Each row is a point on a landscape with many valleys, with its height.
A ball rolls from a point to the lowest of its 5 nearest points, and stops where none of them is lower. Distance is the straight distance between rows; heights are no part of it.
k418: [172 209  81 102 117  73 174 182 155 121  79 199 111 176 109 141 137 160
 137 129 117]  (h 701)
k88: [143 140 114  72  59 112 124 137 142 122 117 193 116 191 145 152 178 165
 158 119 140]  (h 148)
k387: [ 88 115 147 123 158 122 144 161 159 127  97  79 105 113 112  46 134  58
  99 135 144]  (h 231)
k785: [152  88 143 150 185 163  56  77 117 158 140 109 154  73 148 136 176 144
  75 132 127]  (h 204)
k424: [ 93 135 131 137 200  93  68 133 186 127  84  85 125  56 122  86 154 137
  69 119 152]  (h 572)
k897: [172 176  95 172  31 113 169  88 116 161 184 166 142 167 146 176 108 119
 134 115 121]  (h 288)
k975: [164 166 118 168  53 122 163  95 103 147 188 156 141 143 141 162 100 128
 140 103 121]  (h 261)
k594: [ 92 140  80  82 126 104 140 139 168 120 112 143  89 133 154 108 155 134
 134 142 174]  (h 507)
k827: [147 169 113 112 119 122 152 157 112 157 128 171 109 148  85 115 113 134
 176 118  90]  (h 399)
k617: [143 117 136 107  67 132 122 126 133 121 157 159 111 166 156 174 131 151
 159 101 129]  (h 314)
k405: [125 136 150 140 123 140 149 174  92 153 154 142 115 124  80  91  97 105
 156 124 101]  (h 301)
k752: [158 172 101 162  87 137 176 118  97 155 189 162 155 141 114 138  92 129
 156 111 103]  (h 117)
k501: [ 85 113 149 112 139 121 150 166 135 132 105  87  95 122 104  53 129  69
 120 134 133]  (h 74)
k158: [131 143 155 162  77 122 157 101  95 118 176 123 137 120 144 158  92 134
 136 102 138]  (h 553)
k883: [ 73 126 114 106 155 129 112 134 170 114 100 100 108 109 130  90 127 116
 114 142 157]  (h 246)
k286: [ 84  83 140 139 172 143 111 143 124 109 105  76 125 111 114  93 105 106
 112 143 131]  (h 58)
k507: [152  97 142 131 181 164  52  79 130 152 133 111 148  74 145 139 169 150
  82 140 128]  (h 209)
k45: [178 214 109 107 131  98 173 164 151 150  87 178 118 157  88 124 102 122
 166 149  87]  (h 548)
k342: [128 112 145 126  86 138 136 122 110 112 163 133 121 129 158 165 108 144
 147 101 133]  (h 646)
k858: [100 107 164 162 136 134 148 159  80 108 153 105 132 117 110 107  92 117
 131 120 133]  (h 212)
k735: [142  98 146  96 104 148 103 107 146 106 138 127 126 151 183 190 128 145
 129 130 136]  (h 410)
k408: [ 88  95 127 143 187 140  83 127 149 112  88  75 140  91 113  98 120 119
  97 140 134]  (h 97)
k436: [111 129 157 167 116 141 155 149  78 129 173 125 134 119 103 110  86 121
 136 103 120]  (h 339)
k402: [125 130 117  67  66 121 112 128 164 107 114 194 115 200 172 164 189 155
 133 141 162]  (h 311)
k114: [ 90  86 164 143 153 132 135 174 105 120 112  83 110 121  98  70 101  82
 124 132 127]  (h 499)
k186: [ 89 138 133 144 204 101 104 147 199 114 100  83 119  80 131  60 143  89
  72 116 159]  (h 420)
k457: [137 130 169 155  87 118 154  84  98 108 162 111 139 118 168 188 113 131
 118 119 138]  (h 264)
k681: [126 115 134 106  82 140 126 132 127 117 149 142 118 145 146 157 118 152
 163 108 132]  (h 401)
k416: [106  62 157 192 199 121 129 128  72 104 129  70 180 104 121  94 120 105
 100 146 137]  (h 423)
k223: [124  65 134 182 195 143 102  99  94 127 125  81 186  82 128 116 149 122
  89 140 132]  (h 196)
k833: [ 74 130 108  96 138 124 134 137 160 121 106 107  98 118 130  94 130 119
 128 140 158]  (h 230)
k654: [ 99 126 154 114 133 119 155 172 118 147 113 108  87 122  91  61 128  81
 139 133 119]  (h 153)
k382: [136 178 101  88 134  80 184 170 136 139 101 156  79 140 118  99 155 129
 142 129 132]  (h 852)
k835: [ 77 140 115 125 176 116 115 137 194 111 102  93 109  93 134  72 136 100
  88 131 163]  (h 275)
k16: [154 114 140 101  56 129 116 120 144 119 152 177 107 185 172 185 144 149
 147 106 124]  (h 493)
k561: [ 94  75 143 145 173 148 110 130 112  99 112  81 148 105 118 112 113 128
 109 140 131]  (h 227)
k386: [ 75 106 127 121 167 133 100 135 159 112  92  81 124 102 119  90 119 111
 108 141 141]  (h 296)
k178: [ 75 118 130 138 186 120 105 140 181 116  86  77 120  98 118  65 126  91
  84 133 149]  (h 488)
k600: [119 105 170 161 116 133 148  98  90  96 153  98 152  98 151 164 118 133
 117 122 139]  (h 195)
k971: [152 161 114 158  75 132 162 113 101 144 188 155 138 137 123 146  99 135
 153  99 116]  (h 334)
k179: [188 167  88 163  32 120 165  95 119 154 177 182 142 178 146 189 121 124
 133 116 116]  (h 239)
k24: [126 122 140 119 188 113  34 104 161 144  85  99 132  54 118 103 174 165
  74 126 147]  (h 452)
k214: [169 144 115 103  46 126 122 124 142 129 138 203 119 191 136 167 153 163
 158  97 110]  (h 224)
k413: [ 88 122 108  89 128 133 114 125 164 113 104 117 109 124 144 116 129 137
 138 139 166]  (h 438)
k164: [180 145 111 112  36 129 122 124 144 127 138 213 115 202 138 178 155 157
 146 101 105]  (h 281)
k636: [111  87 163 172 156 134 142  95  81  97 136  80 177  93 140 141 133 127
 100 135 130]  (h 188)
k968: [102 121 161 157 125 138 151 162  75 122 162 116 124 118 104 108  91 117
 139 113 125]  (h 248)
k760: [ 91 137 134 136 189 111 133 156 198 114 111  86 108  93 139  47 145  69
  73 126 163]  (h 409)
k203: [101 130  99  68 105 117 106 121 178 116 114 149 117 153 172 139 154 145
 137 146 183]  (h 136)
k715: [188 156 107 155  33 124 141 105 131 148 173 198 119 190 152 197 134 131
 133 108 110]  (h 191)
k804: [ 95 147 100  84 123 101 157 147 150 133 110 140  86 137 133  98 149 128
 147 133 153]  (h 12)
k197: [ 82 142 109 108 156 114 150 150 172 122 110 110  87 113 135  69 145  89
 108 133 163]  (h 135)
k641: [ 90 112 122  94 112 138 125 139 136 119 120 116 105 131 134 121 115 138
 154 125 141]  (h 624)
k22: [ 85 130 119 125 186 115  88 125 188 118  81  88 122  85 126  89 135 118
  88 136 157]  (h 295)
k979: [ 89 135 132 142 199  96  87 138 197 113  89  86 127  67 125  75 142 115
  68 122 155]  (h 426)
k460: [168 175  94  96  80 107 138 144 136 136 104 207 127 182 103 147 147 173
 166 115 105]  (h 218)
k742: [135 116 142 112 181 141  37  93 155 145 104 110 136  73 131 126 165 159
  87 139 138]  (h 300)
k875: [115  78 131 163 201 140  66 115 135 132 100  84 157  78 105 102 140 133
  93 140 126]  (h 242)
k520: [180 199  84 110 118 118 160 155 148 140  89 188 143 190  82 147  94 137
 167 150  77]  (h 341)
k54: [172 170  87 164  63 130 174 107 106 156 182 167 150 161 127 166 106 129
 149 110 105]  (h 234)
k383: [122 150 152 170  99 135 160 129  82 123 183 131 144 120 111 127  87 126
 139 100 126]  (h 774)
k378: [126 100 128 124 177 157  54  93 152 127 103 103 148  86 131 137 145 150
  97 142 138]  (h 370)
k843: [ 77 127 132 121 165 122 142 151 169 118  95  83 103 110 124  54 134  77
  94 130 154]  (h 315)
k554: [119 133 153 127 125 130 150 180 102 153 133 125  99 118  77  81 107  98
 149 125 105]  (h 211)
k821: [153 177 116 162 124 147 171 146  89 159 177 160 149 136  84 114  88 110
 151 133  90]  (h 405)
k184: [110 122 111  72  87 125 107 124 163 114 116 154 117 168 164 150 155 147
 146 140 168]  (h 78)
k815: [174 143 110 132  49 126 135 123 129 139 166 185 120 174 143 176 135 149
 157  94 110]  (h 140)
k521: [116  62 142 193 198 127 119 100  79 127 133  74 202  88 128 108 151 117
  94 137 135]  (h 236)
k729: [129  80 144 167 169 151 116  90  97 110 133  87 175  85 146 143 147 133
  91 142 131]  (h 183)
k685: [112  86 153 155 143 148 135 113  90  95 137  88 154  96 143 148 121 136
 108 132 133]  (h 190)
k515: [157 138 146 147  58 117 138 103 120 126 176 152 116 150 166 192 112 132
 141  98 132]  (h 457)
k253: [114  59 167 181 201 111 129 167  86 114 117  52 139 121 107  70 100  69
 105 145 138]  (h 511)
k851: [119 123 127 104 173 139  49 100 171 126  93 100 139  78 136 125 145 151
  98 140 153]  (h 427)
k952: [133  92 155 168 153 141 129  65  88 122 144  89 179  82 157 163 166 122
  85 150 127]  (h 175)
k595: [168 171 113 151 125 149 170 150  97 165 166 163 143 137  76 114  87 104
 162 142  82]  (h 226)
k584: [125 154  90  75 101  85 154 154 142 128 101 176  94 157 134 119 167 156
 156 129 150]  (h 456)
k344: [ 95 107 146 138 121 143 141 155  93 117 146 115 113 125 112 117  97 123
 147 114 124]  (h 323)
k500: [191 168  77 147  69 135 161 117 120 147 161 191 151 177 121 170 117 145
 157 109  88]  (h 151)
k303: [177 200  84 105 105 102 153 155 144 137  89 197 136 187  96 143 118 158
 163 131  98]  (h 287)
k375: [109 102 142 111 110 152 124 131 115 109 141 113 122 122 140 145 108 141
 148 116 132]  (h 563)
k870: [141  84 147 149 185 157  37  88 117 167 138 113 151  66 130 119 184 147
  73 120 129]  (h 202)
k280: [ 78 135 106 108 164 121 102 127 186 118  97 102 115  96 142 101 131 120
 103 141 172]  (h 254)
k627: [163 187  98 104 112 102 149 154 132 151 100 184 122 168  91 131 125 150
 168 124  94]  (h 337)
k256: [144  95 150 130 185 146  25  91 129 167 125 116 135  66 133 116 188 157
  76 120 131]  (h 208)
k725: [ 95  79 144 154 179 141 116 149 116 104 106  70 130 112 107  89 105 100
 108 143 130]  (h 622)
k905: [128 168 100  83 114  90 161 156 129 141 102 168  88 152 112 107 147 147
 162 125 129]  (h 585)
k758: [147 111 148 109  71 131 118 114 136 112 162 148 110 175 181 198 132 141
 143 109 130]  (h 516)
k141: [112  63 172 190 200 106 139 148  59 107 130  59 166 117 111  76 104  91
 112 144 144]  (h 396)
k227: [132  83 147 151 167 159 110  88 109 111 133  94 166  83 151 152 146 138
  95 147 133]  (h 177)
k526: [133  96 133 115 154 167  82  98 137 110 116  97 143 103 153 159 134 149
 108 147 141]  (h 480)
k505: [133 170 116  96 122 105 157 160 124 158 111 161  96 143  89 104 130 131
 172 124 103]  (h 601)
k718: [177 192  95 116 124 122 159 154 132 154 108 180 133 166  81 131  99 129
 173 150  73]  (h 243)
k488: [ 77 119 133 103 141 129 143 155 133 127 107 103  91 123 113  80 120  97
 131 131 141]  (h 176)
k71: [138 168 107  89 155  92 202 173 143 131 110 136  66 122 129  76 165 106
 128 132 132]  (h 577)
k236: [188 231 101 111 134  84 182 186 179 135  75 179 120 165 100 137 105 120
 145 152 108]  (h 782)
k128: [122 130 127 119  99 135 142 144 107 136 156 151 112 137 108 128 105 144
 171 105 116]  (h 766)
k490: [125 101 156 128 113 146 136 107 109 100 151 108 133 118 156 170 117 141
 132 125 139]  (h 185)
k524: [131 148 102  87  87 103 136 143 134 139 115 177 105 164 121 130 147 161
 171 111 130]  (h 475)
k663: [122 126 105  66  72 114 119 135 153 113 116 176 114 182 161 148 169 159
 155 131 161]  (h 154)
k892: [100 101 155 141 182 118 123 160 169 121  87  57 119 115 114  40 129  53
  94 133 148]  (h 361)
k542: [110 150 140 101 132 112 163 170 123 153 113 129  82 127  90  81 135  98
 154 131 116]  (h 219)
k393: [110 113 121 102 160 146  71 108 169 112  99  97 136 100 142 134 131 141
 108 146 151]  (h 495)
k287: [162 165 101 155  81 137 162 125 105 151 183 169 139 151 115 146 100 135
 156 105 102]  (h 240)
k562: [ 97  78 153 153 193 126 110 150 134 111  86  57 131 119 107  58 110  75
  98 143 132]  (h 802)
k151: [161 197 120 100 141  83 183 176 141 148  91 155  89 133  92 101 139 117
 151 135 105]  (h 514)
k997: [176 219  98 105 136  68 183 187 162 134  82 182 102 164 104 134 128 137
 138 135 114]  (h 732)
k669: [ 86  95 136 141 183 129 105 140 157 114  86  69 123 111 108  67 117  87
  97 141 138]  (h 683)
k359: [186 181  91 143 129 151 193 150 111 139 142 167 163 170  94 151  77 105
 175 179  64]  (h 210)
k3: [134  87 136 153 193 149  47 102 131 143 114  96 157  66 116 110 163 147
  83 133 125]  (h 217)
k132: [130 131 124  82 150 142  55  96 183 123 103 122 136 117 164 150 141 149
 104 147 165]  (h 596)
k951: [163 203 102  94 137  71 186 178 143 140  93 175  90 150 107 117 143 133
 142 129 116]  (h 146)
k834: [137 119 154 106 185 129  20  96 146 159 105 117 121  62 132 119 187 168
  79 128 140]  (h 235)
k862: [120  88 131 143 190 142  52 107 146 131  94  93 150  72 112 111 149 142
  86 137 134]  (h 269)
k93: [ 92  80 151 150 159 146 127 153  95 104 123  88 128 114 111  97  99 109
 121 134 129]  (h 333)
k847: [ 98  79 158 151 167 131 126 166 102 114 109  67 122 124 105  74 100  81
 113 136 132]  (h 75)
k620: [109 116 134 112 102 140 136 146 112 123 147 130 107 134 123 126 107 141
 163 111 123]  (h 828)
k358: [ 96 118 157 130 124 136 141 172  95 137 139 118  99 124  89  90  99 103
 146 125 117]  (h 265)
k487: [ 99  88 132 156 209 124  67 127 152 123  86  72 148  87  99  80 134 113
  89 139 129]  (h 444)
k518: [107 119 116  87 140 139  82 110 184 115 105 112 130 120 159 143 132 145
 120 147 166]  (h 765)
k789: [ 92 123 130 100 113 131 141 156 115 132 127 126  98 134 112 104 115 125
 157 122 124]  (h 593)
k709: [135 102 158 154 149 134 127  53  96 139 142  92 160  91 177 179 170 120
  76 155 122]  (h 160)
k245: [118  79 136 140 163 162  99 105 118 106 117  92 152  96 138 143 124 141
 108 142 132]  (h 199)
k655: [107  59 137 179 208 135 104 125  97 116 117  73 168 101 115  96 126 110
 100 147 133]  (h 433)
k106: [ 79 122 120  93 126 130 139 146 142 124 115 119 101 126 124  98 124 124
 147 134 144]  (h 338)
k611: [120  73 129 155 188 156  88 105 120 117 116  84 165  84 125 126 137 133
  92 143 131]  (h 167)
k953: [179 181  87 134 124 139 169 146 118 153 134 177 143 168  85 139  91 125
 175 145  72]  (h 145)
k275: [ 88 102 125  98 134 147 107 126 144 111 114 108 121 117 136 128 117 139
 136 138 150]  (h 458)
k317: [142 167 131 173 114 145 169 144  85 157 185 149 146 134  92 104  85 105
 146 118 107]  (h 597)
k950: [173 179 101 140 129 142 165 148 107 159 144 172 137 151  84 124  93 120
 168 144  76]  (h 59)
k116: [145 118 136  98 171 152  44  87 166 134 109 113 136  94 150 150 155 156
  92 147 142]  (h 428)
k558: [137 139 179 156  90  98 141  64 102 115 143 109 126 124 181 210 124 121
 107 137 126]  (h 332)
k667: [110 132 118  99 164 128  60 106 187 124  94 108 131  92 147 130 140 150
  99 143 167]  (h 505)
k693: [113  93 167 167 140 127 149 101  77  93 138  88 168  94 140 148 126 132
 105 128 133]  (h 189)
k511: [150 168 120 144 127 143 162 157  96 160 160 160 124 134  78 109  95 114
 164 131  86]  (h 353)
k613: [ 82 141 109  90 135 106 158 149 150 132 109 124  84 128 129  86 142 112
 134 135 151]  (h 293)
k473: [124 114 175 162 112 116 147  71  91 103 145  91 153 101 160 180 132 130
 107 132 131]  (h 201)
k144: [161 157 112  81  55 111 126 132 146 120 107 219 117 195 130 160 179 175
 149 117 123]  (h 335)
k372: [115 117 170 160 129 133 147 184  79 141 152 112 115 117  79  84  95  90
 135 124 121]  (h 258)
k943: [121  70 145 187 181 130 111  81  83 136 141  76 204  82 140 119 167 120
  81 142 140]  (h 225)
k607: [166 140 128 100  32 130 113 125 150 122 140 212 109 207 149 184 173 153
 137 105 107]  (h 312)
k118: [148 116 144 122  70 135 125 122 126 121 165 148 113 153 167 181 120 145
 154 102 135]  (h 440)
k764: [ 81  96 137 115 145 144 121 145 122 114 117  93 115 119 116 107 105 120
 133 134 137]  (h 329)
k660: [163 203  94  99 123  82 165 167 144 139  90 187 116 170  93 126 129 153
 155 128 104]  (h 582)
k415: [173 154 109 160  54 124 151 112 110 145 183 171 133 161 147 173 109 134
 150  97 119]  (h 223)
k426: [101 140  84  78 112  96 147 142 151 122 108 152  94 142 139 110 154 142
 150 135 166]  (h 473)
k731: [143 163  90  82  83  85 147 154 140 118  96 201 108 180 132 137 175 172
 145 129 141]  (h 430)
k677: [140 160 125 158 101 142 159 136  93 149 183 154 134 134 103 126  90 127
 158 110 107]  (h 872)
k371: [149 136 169 151  77 106 141  83 114 118 160 131 119 149 189 215 116 122
 120 121 135]  (h 408)
k763: [190 169  71 138  93 134 160 132 123 145 144 189 155 182 104 159 106 145
 164 122  76]  (h 149)
k514: [164 166  96 146 104 144 158 135 103 153 164 173 136 150 101 132  99 134
 166 116  92]  (h 141)
k82: [140  74 142 175 187 150  68  85 100 160 142  99 177  67 133 119 179 131
  70 129 136]  (h 197)
k83: [ 89  96 126 116 150 151 104 129 138 110 101  92 128 112 125 113 107 131
 121 140 144]  (h 303)
k711: [145 148 114 132  91 135 144 134 107 142 167 162 121 147 114 134  99 142
 171  99 107]  (h 272)
k860: [104  92 176 174 156 126 145 169  70 115 141  88 135 122 101  87  91  93
 120 123 135]  (h 279)
k265: [176 180  82 153 116 146 177 129 104 155 166 178 156 158 101 144  89 127
 165 138  76]  (h 172)
k350: [110 154 118  89 130 100 162 159 126 150 110 144  80 137 106  91 137 119
 152 128 120]  (h 581)
k796: [177 171  79 159  85 138 183 114 104 157 179 175 162 161 116 160 102 130
 156 126  85]  (h 214)
k751: [ 96 130 142 149 211  95 102 148 197 115  92  69 124  88 126  51 145  80
  69 120 150]  (h 484)
k609: [144  94 146 112 138 159  96  90 136 112 140 106 136 124 181 195 134 141
 106 143 130]  (h 156)
k484: [116  77 155 181 171 129 129  79  83 119 135  79 195  86 143 129 164 121
  88 142 132]  (h 203)
k368: [103  75 163 185 169 125 139 107  72 101 132  76 182 101 129 116 128 117
 103 135 134]  (h 200)
k428: [150  95 140 130 176 166  74  78 134 132 126 104 149  86 156 160 154 141
  88 145 125]  (h 198)
k664: [129  89 156 177 161 135  93  53  92 173 151  91 183  78 157 128 191 108
  58 135 133]  (h 247)
k712: [105 140 126  99 113 122 147 158 115 145 125 140  94 139 106 103 122 130
 170 117 116]  (h 767)
k759: [121 139 131 104 176 108  43 110 180 135  90 105 126  64 137 124 163 161
  79 137 162]  (h 520)
k430: [135 174 131 100 135 101 173 167 128 156 105 149  85 127  85  89 136 104
 158 132 107]  (h 340)
k421: [176 215  89 107 121  98 163 169 158 137  77 190 139 185  93 142 104 140
 154 145  94]  (h 506)
k522: [ 97 144 118 107 164 118 172 155 172 120 119 107  82 104 138  47 155  71
 101 128 154]  (h 101)
k780: [ 99 153 106  90 143 103 174 154 150 131 111 129  71 124 131  74 155  99
 126 135 150]  (h 367)
k239: [153 131 120 109  62 126 125 128 129 131 155 180 115 174 144 159 139 155
 166 100 119]  (h 173)
k829: [177 190 110 126 135 131 160 160 128 158 114 167 126 152  68 120  99 107
 170 153  73]  (h 193)
k91: [103  99 171 171 140 130 153 130  71  95 146  91 156 109 121 122 102 128
 117 119 138]  (h 192)
k456: [107  98 150 136 119 148 133 131 100 102 148 103 132 113 137 149 101 140
 137 116 133]  (h 278)
k100: [123 114 154 141 101 142 140 119 100 103 161 114 129 117 149 161 103 136
 136 106 133]  (h 450)
k884: [ 88 117 114 116 165 130  87 118 173 115  91  92 127  91 131 108 125 129
 107 142 159]  (h 270)
k849: [142 105 153 118 100 137 120 100 129 105 150 117 123 143 191 200 124 136
 125 128 132]  (h 386)
k497: [ 90 129 133 107 152 118 165 160 160 128 101  90  92 113 117  45 148  62
 105 133 149]  (h 184)
k793: [139 172  93  88 107  86 155 155 134 136  99 183 102 168 116 124 149 165
 162 120 128]  (h 465)
k285: [163 148 104 111  68 124 133 134 127 139 140 188 122 170 117 150 132 164
 171 103 108]  (h 83)
k410: [168 201 114 105 138  94 172 166 144 157  91 167 104 149  85 113 120 121
 160 140  95]  (h 628)
k391: [ 82 108 152 124 139 139 134 167 113 126 118  94 102 121  96  80 107  94
 133 128 128]  (h 274)
k120: [ 84 139 120 125 179 114 136 148 188 115 111  96  98  95 137  57 140  77
  88 130 164]  (h 271)
k360: [161 174 123 132 133 133 159 161 115 168 128 164 117 134  67 106 104 106
 173 142  81]  (h 249)
k651: [111 125 127  98  95 134 135 144 120 128 138 144 106 144 121 131 118 145
 171 113 126]  (h 645)
k189: [ 96 134 109  80 102 113 138 145 139 131 115 144  95 143 134 116 134 142
 167 130 146]  (h 591)
k366: [105 103 129  97 103 145 121 128 133 112 133 122 116 130 143 143 116 141
 157 121 143]  (h 805)
k640: [136  79 135 163 184 158  85  85 108 133 128  90 176  79 139 137 160 134
  78 141 132]  (h 182)
k630: [146 130 120 117  73 132 134 134 117 131 158 162 117 159 133 156 118 152
 170  96 116]  (h 118)
k207: [119 122 166 158 101 128 149 108  91 102 164 109 141 107 147 158 101 136
 128 109 135]  (h 255)
k133: [122 108 124  80 127 149  88 104 164 113 112 113 131 133 166 165 130 147
 126 146 151]  (h 703)
k367: [105 151 127  97 145 107 183 163 145 137 111 115  76 118 120  62 152  81
 123 132 141]  (h 253)
k332: [136 158 122 129 111 135 147 157  99 157 153 159 116 135  90 113 102 129
 173 116  96]  (h 655)
k573: [177 170  81 142 104 139 165 130 115 153 153 183 149 167 100 149  97 142
 171 126  78]  (h 152)
k138: [139  85 152 176 177 147  75  66  99 181 163 100 174  73 153 124 188 119
  58 126 137]  (h 207)
k392: [144 124 133  82  52 132 112 129 152 115 133 183 112 196 170 173 169 155
 148 114 130]  (h 394)
k970: [109  91 131 111 149 158  97 110 138 104 114  94 138 107 142 146 117 140
 122 142 142]  (h 379)
k459: [186 163  86 123  64 130 138 126 135 140 132 201 141 189 115 165 135 163
 158 106  86]  (h 126)
k31: [ 72 121 125 115 158 127 132 143 157 122  99  88  99 116 118  68 129  87
 112 138 147]  (h 213)
k765: [128 108 128  77  80 137 110 122 155 113 129 142 116 163 172 166 140 148
 152 127 149]  (h 216)
k364: [103  70 129 159 195 144  93 123 122 110 103  80 153  95 108 103 117 118
  99 143 127]  (h 150)
k454: [118  90 137 113 128 156 110 111 129 105 129 102 132 117 153 163 122 142
 125 134 136]  (h 590)
k798: [122 118 120  72 110 141  85 109 174 115 116 133 130 161 178 168 150 147
 129 150 161]  (h 187)
k661: [147 147 136 154  65 129 152 106 110 133 184 150 132 143 149 166 101 133
 149  91 127]  (h 330)
k72: [125  93 135  99 113 152 108 108 142 103 134 110 129 127 170 174 123 144
 133 133 146]  (h 739)
k766: [ 99  92 120 128 174 150  80 117 147 111  96  85 139  91 121 115 122 133
 103 143 136]  (h 257)
k880: [102  74 163 187 180 121 143 129  66  95 130  73 178 108 119 104 112 112
 108 137 136]  (h 256)
k69: [104 108 132 143 203 115  56 121 165 133  85  80 142  71 104  83 146 135
  81 133 135]  (h 496)
k926: [ 81  96 145 132 154 142 126 152 120 112 108  81 112 119 110  87 105 101
 122 137 132]  (h 414)
k604: [176 173 119 169  20 102 145  82 119 156 167 182 119 192 163 203 115 109
 113 123 127]  (h 241)
k653: [150 132 119  91  59 121 121 130 139 126 133 182 112 179 142 160 154 163
 164 102 124]  (h 263)
k292: [198 158  85 143  48 134 148 117 124 148 160 195 136 185 133 176 129 147
 148 103  91]  (h 155)
k572: [168 171  91 115 105 123 143 140 124 150 125 186 128 166  96 134 114 150
 177 112  84]  (h 194)
k73: [141 107 129  98 154 159  68  89 158 116 113 107 138 120 164 165 138 148
 107 148 141]  (h 726)
k315: [146  93 147 139 163 160 108  69 112 124 141  99 151  93 174 179 158 133
  84 148 128]  (h 166)
k593: [165 169 137 165  31 103 150  80 120 148 173 160 117 170 159 196 111 117
 122 113 135]  (h 317)
k277: [ 92  81 149 149 149 151 130 136 100  95 127  90 137 108 124 124 106 125
 121 127 135]  (h 206)
k167: [180 175  81 116  87 124 146 140 134 140 117 199 143 184  95 149 117 159
 169 119  84]  (h 157)
k909: [135 156 138 168  80 130 163 111  94 137 185 136 144 125 127 141  88 127
 140 101 125]  (h 748)
k586: [134  95 154 167 156 135 115  52  90 151 147  91 184  84 165 152 181 114
  70 149 123]  (h 244)
k362: [100 123 119 123 183 124  64 113 180 120  83  93 134  79 118 106 138 140
  89 135 152]  (h 354)
k707: [149 136 131  79  44 126 114 129 152 112 121 207 110 206 156 171 182 157
 141 117 129]  (h 336)
k288: [142 109 163 129 104 138 131  97 119 104 152 114 127 124 179 198 121 141
 125 127 137]  (h 302)
k708: [162 148 108 132  74 127 143 128 117 144 166 174 126 157 122 152 118 150
 170  93 109]  (h 42)
k930: [112 117 148 140 106 141 145 135  99 113 162 118 120 123 126 140  94 138
 146 107 123]  (h 637)
k757: [142 120 168 141 102 122 138  82 108 105 153 109 132 121 186 204 126 129
 113 132 135]  (h 313)
k312: [146 134 146 143  69 125 141 110 111 120 177 143 121 140 161 180 109 136
 143  98 132]  (h 439)
k476: [103 109 113  80 103 129 110 125 150 117 117 136 112 149 154 137 135 146
 157 132 161]  (h 384)
k792: [163 126 141 133  52 126 125 117 133 125 168 168 112 171 173 192 129 138
 141 100 127]  (h 580)
k112: [101  64 155 178 192 129 128 148  81 105 119  68 151 119 113  84 101  96
 104 143 132]  (h 659)
k913: [187 175  72 144 111 149 186 137 112 140 150 176 165 180 101 158  89 124
 168 156  67]  (h 130)
k51: [128  92 158 144 128 145 133  92 104 102 142  97 149 101 165 180 130 133
 111 136 137]  (h 205)

For each start below, name the point where the ball stops.
k792 -> k708
k436 -> k709
k236 -> k708
k371 -> k709
k505 -> k501
k141 -> k709
k979 -> k501
k118 -> k708
k112 -> k709
k186 -> k501
k178 -> k501
k758 -> k708

Call two points neighbours if one is among the 5 nearest of the other. Go from one point of each pair to the other, from neighbour to neighbour, staying as low as possible. Name the highest point that can't be avoided.
k184, k88 -> k663
k490, k951 -> k151
k490, k501 -> k372
k522, k950 -> k511
k708, k184 -> k653
k408, k490 -> k51
k804, k501 -> k613
k522, k501 -> k497
k950, k913 -> k953
k708, k913 -> k763
